Points on a hilly landscape, in no order, each with its height.
From any point a ball rolls to the lowest of the 2 points nearest to it. It stops when none of these is lower. Distance is the straight distance between rows; heights are no part of it.
bopuv: [-15 -30  -9  14 -77 -51  13  37 -21  35  37 -54   1  40 -34 -26  14  14
 -14  35   2]  height 5.46
ranu: [ 36   5 -34 -74 -14   2 -11  67 -11  41  -8 -84 -56  31   8 -34  10  38
  24  35 -19]  height 3.38
Somuv: [-24 -14  -7  -8 -65 -22  12   9  44 -24  12 -20  -6   4 -14  23  41  60
  -9   9  56]  height 3.66
nub: [  1   2 -32   3 -53   6 -11 -14 -27  11  -4  -6   6  52 -41 -31 -48   1
 -38  22 -15]  height 2.31
raz: [ 24 -20   5 -28  24 -66 -23   2  30 -17  44  11 -90 -13  -7  75  -4 -28
 -10   1 -26]  height 1.53
lutaf: [-33 -32  22 -18 -19 -39 -82  13 -14 -46  15  57 -22  30  -1  46 -18 -28
 -15  17  36]  height 3.21
Deku: [ 12   5 -13  -4 -72 -21  15  52 -26  32   7 -54  -8  25   1 -25  46  26
 -10  10  35]  height 5.30
vizip: [-15 -60  30  25  28 -19 -31  37   7 -36  13  45 -18 -29  31  54 -28 -48
 -14 -27  16]  height 4.33
nof: [ -3  47  53  11  39  90  48 -10   1  49 -25 -12  44   2  -7 -44 -13  -4
  27 -37 -66]  height 4.14
Suleg: [-19 -53   8 -10  24 -28 -74  12  -2 -51   7  46 -41 -20  29  59 -28 -25
   0   9   3]  height 3.90
Tula: [-59 -25   4 -19 -64 -20 -39   9  29 -28  19  -6 -10  18 -23  17  12  68
  -4  34  52]  height 2.53
pava: [ 20  11 -31  34 -80 -17  65   5 -15  15  12 -30  -1  28  17 -28  23  42
 -12   2  26]  height 4.95
pobe: [ -6   9 -25 -18  36  44 -26 -26  26 -58 -24  56 -23 -66  60  34  38 -10
  26 -40  39]  height 7.54
Figin: [-32 -16  -7 -32  27  13 -56 -15   0 -63 -43  10   7 -22  35 -10   2  43
  52  25  27]  height 2.93
tasi: [  0  35 -19 -23   6  44   3   2   1 -13 -51 -22   2 -28  36 -55  -1  22
  53  38 -23]  height 1.93
pire: [  1  25  17 -40  36  34  39  42  43  60 -17 -36  -4 -54   8 -47  20  -3
  39  12 -12]  height 4.96
nagil: [-30 -23  24  63  65  37  27 -39  40  13   6  16  76 -29 -53   5  -4  13
  -7 -15 -30]  height 6.49
Gegin: [ 20 -18  41   1  25 -67  15   7  32 -15  28  -6 -21 -12 -16  35 -37   0
  12  37 -47]  height 2.85
Doko: [ 25 -12  -6 -17  -7 -34  27  39  44  42  48 -43 -20  -4 -25  12  46  16
 -22  -1  20]  height 5.45
sem: [-12  41   3 -30  34  61   4  25   2  11 -50  -6  15 -50  58 -47  14 -29
  57  20 -27]  height 1.44
suz: [ 48  -6 -20 -54  21 -53 -25  -9  14 -12  27  22 -88  17 -10  51  -1   2
  -9  21   5]  height 0.90
tafe: [ 17 -30  48  -9  52 -69   4  17  39  -2  46  -7 -68 -17  -1  67 -27 -29
   3  16 -66]  height 2.21
tamo: [-44 -22 -10 -15 -39  -3 -59  -7 -12 -49   6  33   6  53 -34  11 -22   1
 -23  36  48]  height 2.29
Boz: [  6  33  19  -4  21  64  44  19  30  76 -22 -42  27 -15  -8 -56 -13   6
  15  -5 -49]  height 4.53
tam: [ 38   4 -30 -21 -29  15  31  50 -10  55 -10 -75 -37  12   2 -45  -7  38
 -10  15 -24]  height 3.57
patu: [-28 -16 -27  61  -4  -4  54 -44   1 -60  24 -10  64 -15 -19   6  -3  41
  25  32   1]  height 4.10
baz: [-24  12  53  29  82  20 -16 -34 -24 -34   7  26  65  25 -26  -3 -78   1
   1  11 -51]  height 5.99
simut: [-19  32  -3   5  44  71 -41  -7 -22 -22 -43   6  56 -33  19 -22  13 -41
  17 -10 -16]  height 1.70
sodun: [  0   7  22  64  36  13  60 -63 -12  21  16  12  65  23 -15  -4 -10   0
  -5 -63 -47]  height 5.39
tig: [ -3 -11  41  17  46 -18 -12  14  11  -9   5  32   5 -19   8  16 -36 -59
 -12 -15 -19]  height 4.74
luv: [ 15  11 -14 -66  31   1 -22   1   1 -14 -44 -12 -44 -16  53 -36  11  12
  61  25  -6]  height 2.56
vove: [  7   0  29 -17 -11 -67 -10  27 -41   7  31 -21 -30  42 -47   4 -25  -7
 -11  54 -56]  height 5.76
lifud: [-43 -23  -3 -14  38  32 -52   8  58 -13 -21  18  32 -58  -1   3  17  -9
 -19 -19  26]  height 6.00
fon: [  8  -6  19  24  24 -48  44 -22  42 -30  24 -14  11   0 -25  22 -67  17
   6  27 -32]  height 3.35
noz: [ -4  -3   2  70 -30 -30  21 -24 -31 -54   3  31  -5  -7  26  27  -6 -18
 -13  -5  16]  height 2.90
zona: [ 12   1  20 -76  17 -25 -81  62 -22  32  24 -33 -89  23  28  39  95   1
   0  -6  11]  height 6.50
fusi: [ 19   0  48 -14  -5 -39   3  36 -17  44  19 -45 -14  29 -26 -18 -19  -3
   5  28 -49]  height 5.65
kas: [-26 -21 -37  55 -12  -3 -16 -47 -18 -40  30  46  38  28 -29  33 -25 -23
 -41  -7  44]  height 3.08
mimu: [-33 -26  20 -23 -27   2 -68  -5  -8 -55 -35  32   0 -16  48  20  26  26
  23  15  58]  height 3.92
Sase: [ 19  13 -36  -4  -3 -13  11 -60 -35 -61 -13  14 -13  35   4  -5 -56   7
   5  31   4]  height 1.96
Sak: [ -9  28 -35 -33  50  68 -15 -20  22  13 -31  36  22 -22 -24 -18   2 -41
 -16 -33  15]  height 2.41
tima: [-23 -27  35 -32 -21 -25 -71  57  10  12  -2  21 -27 -16  21  28  37 -22
  -8  -7  20]  height 6.62
Zamuv: [  9  13  21 -30   1 -26   3  65 -12  81   8 -41  -3   5 -21 -30  12 -21
  -5  -6 -22]  height 5.51
Peko: [  5 -16  28  53 -13  -3  72 -54 -19  35   5 -16  51  27 -10 -38  -5  31
   0 -37 -45]  height 5.93
govop: [  9   4 -31   2 -22 -31 -23 -29 -11 -27  21  43 -12  34 -17  45 -20 -14
 -43 -25  44]  height 2.51
datu: [ -5 -33  -7  71  22 -11  18 -59   5 -12  30  42  33   4 -19  45 -23 -40
 -33 -46  17]  height 3.64
Gim: [  7  31 -37 -28   4  35  -5 -14  -4  12 -31  14  11   0 -25 -19 -28 -22
 -30 -10  15]  height 0.68
dar: [-12 -28 -18  65 -71 -21  40 -36 -22  50  29 -14  51  29   1 -47  26  12
 -27 -26   2]  height 5.67
Zam: [ -3  11  51   3  86  14 -25  -1  20  -7  -6  26  18 -33  24  -6 -47 -40
  39  -7 -30]  height 5.19
Ninu: [ -7  16 -30 -11  16  20 -17 -37 -32 -65 -14   8  29   5   9 -15 -50   9
  20  45   4]  height 1.64
Kobez: [-19 -17  -2  57 -55 -26  28 -14  -3   8  15   4  35   2 -18  -5  24  -9
 -27 -16  40]  height 5.01
puz: [ 11 -16   9  77  23   1  66 -53  19  20  27  23  29 -15 -16  17  -5 -26
 -18 -70 -14]  height 4.52
repig: [  6  16   1 -24 -47  -8 -11  47 -33  14 -23 -36 -27  -9  45 -37  43  27
  15   8  30]  height 5.53
liru: [  4  -2  15 -64 -21 -24 -47  79   3  39  19 -35 -53  -1  -8  13  77  20
 -10 -10  22]  height 6.11
Mimod: [ -5  31 -37  35  15 114   4 -12 -24   4 -44   2  91  -1 -19 -19  32 -32
   3 -14 -48]  height 2.78
kudo: [ 42   4 -22 -49  -5 -30 -43   4 -15  -2  31  13 -79  45 -34  38   7 -26
 -42   2  -5]  height 1.41
zut: [  7   3  11 -27 -17 -18 -19  21  24  -4   2   7 -29 -14   2   2  16  -9
  -5 -11  25]  height 7.14
dep: [-35 -34  16  13 -61 -23   7  38  -8 -12  -3 -30  14  13 -25 -25  -7  27
  12  58   5]  height 5.62
zoket: [ 19  30 -35  30  -5  84  28 -51 -27 -25 -41  -2  52  18  -8 -27 -30  14
   0   0 -41]  height 3.89
numer: [ -4  24  -5  36 -17  14   1 -15 -32 -59 -18  30  15  -8  41  -4  15  -2
  11   2  22]  height 3.48
Fot: [-21  42 -19  41  50  97 -28 -15 -54 -20 -30  25  83 -11   2  13   3 -42
   9 -10 -32]  height 2.25
rofu: [ -2  23 -20 -44   8  43  -7  -1  35 -21 -39  26 -22 -49  49  -8  60  10
  30 -14  44]  height 6.24
rodes: [-17   2 -10 -46  23  56 -21   7  53  27 -21  36  -4 -52 -12  -4  30 -40
 -14 -31  46]  height 4.32
kel: [ 14  15 -57 -36 -40  32 -17  -4 -21   3 -30   0 -23  33 -11 -39 -46  16
 -22  16  13]  height 1.77
zuta: [ 14 -10  10 -19 -33 -45 -29  69   3  31  42 -31 -34  15 -43  25  51  -2
 -35   1  16]  height 5.78
belop: [-21 -19   0 -49  38  24 -65 -18  51 -37 -18  56 -36 -34  57  41  41   0
   1 -44  69]  height 7.90
fik: [ 39  25  13  11  24 -32  56  -3  10  29  15   1 -33 -10  34  10  -2 -14
  17 -19  -8]  height 5.44
dogo: [ 44   5 -17  -4  -8 -23  77  25  -8  64  18 -71 -27   6  -2 -22   2  38
  -3 -10  -5]  height 3.82
sokal: [ 19  -3 -15 -12 -40 -21 -37  -3  -6  21  22  27 -43  43 -21  44  25 -35
 -64 -38  32]  height 1.92
tuze: [-37 -40  30 -31  14   5 -66  37  45   2 -12  24  -1 -48  16  28  43  -9
 -23 -22  50]  height 7.02
Nat: [ 42  23 -31  34 -52   9  68   1 -34  29 -13 -21 -16   3  24 -38 -25  15
  -5 -10  -9]  height 4.39
zuv: [ 12  20  22 -34  10  13  32  72   6  86   6 -41 -16 -24  12 -31  37 -23
  14  -9  16]  height 5.31
fulob: [ 31   9 -16  -6  -9 -52  10 -23 -21 -35  29   0 -36  26   3  16 -34  -6
   6  21  -5]  height 2.27
bugid: [-21 -11  19  64  55  37  37 -62   5  17  13   7 110  11 -52   5 -19  30
  -6 -57 -64]  height 5.94
viv: [-13  -2  -3 -34  42 -15 -38 -20  -6 -78 -25  20  -6  -3  29   5 -42  15
  45  43   6]  height 2.15
vuvik: [ -8 -28  21  53 -57 -53  53 -31 -12  38  16 -24  36  32 -20 -34 -11  23
   0  12 -22]  height 6.08
podo: [ -4 -12   2  46  24  -5  55 -69   0 -39   8 -11  38   6 -13   2 -59  48
  17  20 -31]  height 3.78
dok: [ 43  14   3  45  30 -14  86 -46  26  28  36  22 -33 -13   4  31   4 -33
 -16 -48   5]  height 5.75
zike: [-31 -24 -27 -14 -54 -32 -26  -9  23  -8  26  13 -17  31 -60   6 -17  33
 -23  44  28]  height 1.27
non: [  8  -9 -30 -10 -41 -36  34  11  60   9  30  -4 -35 -34 -16  40  48  32
 -20 -19  48]  height 4.73
Tafi: [  7  23  44 -13 101  17 -17 -35  -5  -7  -5  28  28   8 -14  -3 -75 -24
  21  -6 -48]  height 5.63
raf: [ -5  22 -16  36 -23  82  10 -14 -31  23 -37 -14  79  11 -17 -38  -4  -3
  -1  -9 -32]  height 3.39
goga: [-24   7  21 -29  66  79 -45  20  13   0 -66  20  29 -52  42 -39  22 -40
  50  -3  -7]  height 0.72
gukul: [ 32   6 -14 -78  14   2 -31  39  -6  26 -18 -22 -56  10  30 -36  10  10
  32  38 -15]  height 3.06
zir: [-34   6   0 -12 -19  35 -37  11  16 -31 -41  14   7 -47  50  15  63  24
   5 -13  54]  height 4.97
bab: [ -7  14  -5  56 -38  25  25   7 -29  -2 -25  -1  35  -7   9 -18  33 -14
  -3 -25  22]  height 4.25
retim: [ 11  -1  -1  58 -18 -68  24 -40 -36 -52  28  28 -14  35  27  44 -46  -7
   0   8   2]  height 2.55
bupu: [ -1  34  42  47   4  47  31 -12 -40  22 -35  -9  59  12   8 -43 -21   6
  31 -10 -55]  height 3.81
varum: [ 35  44 -20   9  -4  -5  67 -20 -27  10  -7 -10 -37 -10  52 -18 -13  -1
  18   7   1]  height 4.92
mufe: [ 50   0 -19  25 -35 -50  64  27 -30  59  30 -61 -23  49 -18 -21 -11   5
 -18   0 -29]  height 4.03
Suke: [ -6 -36   0 -34 -38 -50 -44  18  34  -6  34   3 -27   8 -57  45  28  20
 -32  18   9]  height 2.35

Two balls start at each pair of points below. Name the first point that both come to, or write never.
belop, tig -> never
numer, rofu -> Ninu
pire, tam -> goga
dogo, vuvik -> never
pobe, bab -> Ninu

Write out the way that a ball takes from each point below.
dok -> puz datu kas govop sokal kudo suz
liru -> zuta Doko non Somuv Tula zike
dar -> Kobez bab numer noz retim fulob Sase Ninu
baz -> Zam tig vizip Suleg lutaf tamo zike
Tafi -> Zam tig vizip Suleg lutaf tamo zike
podo -> fon Gegin tafe raz suz
fusi -> Zamuv zuv pire Boz nof bupu raf Mimod Fot simut goga
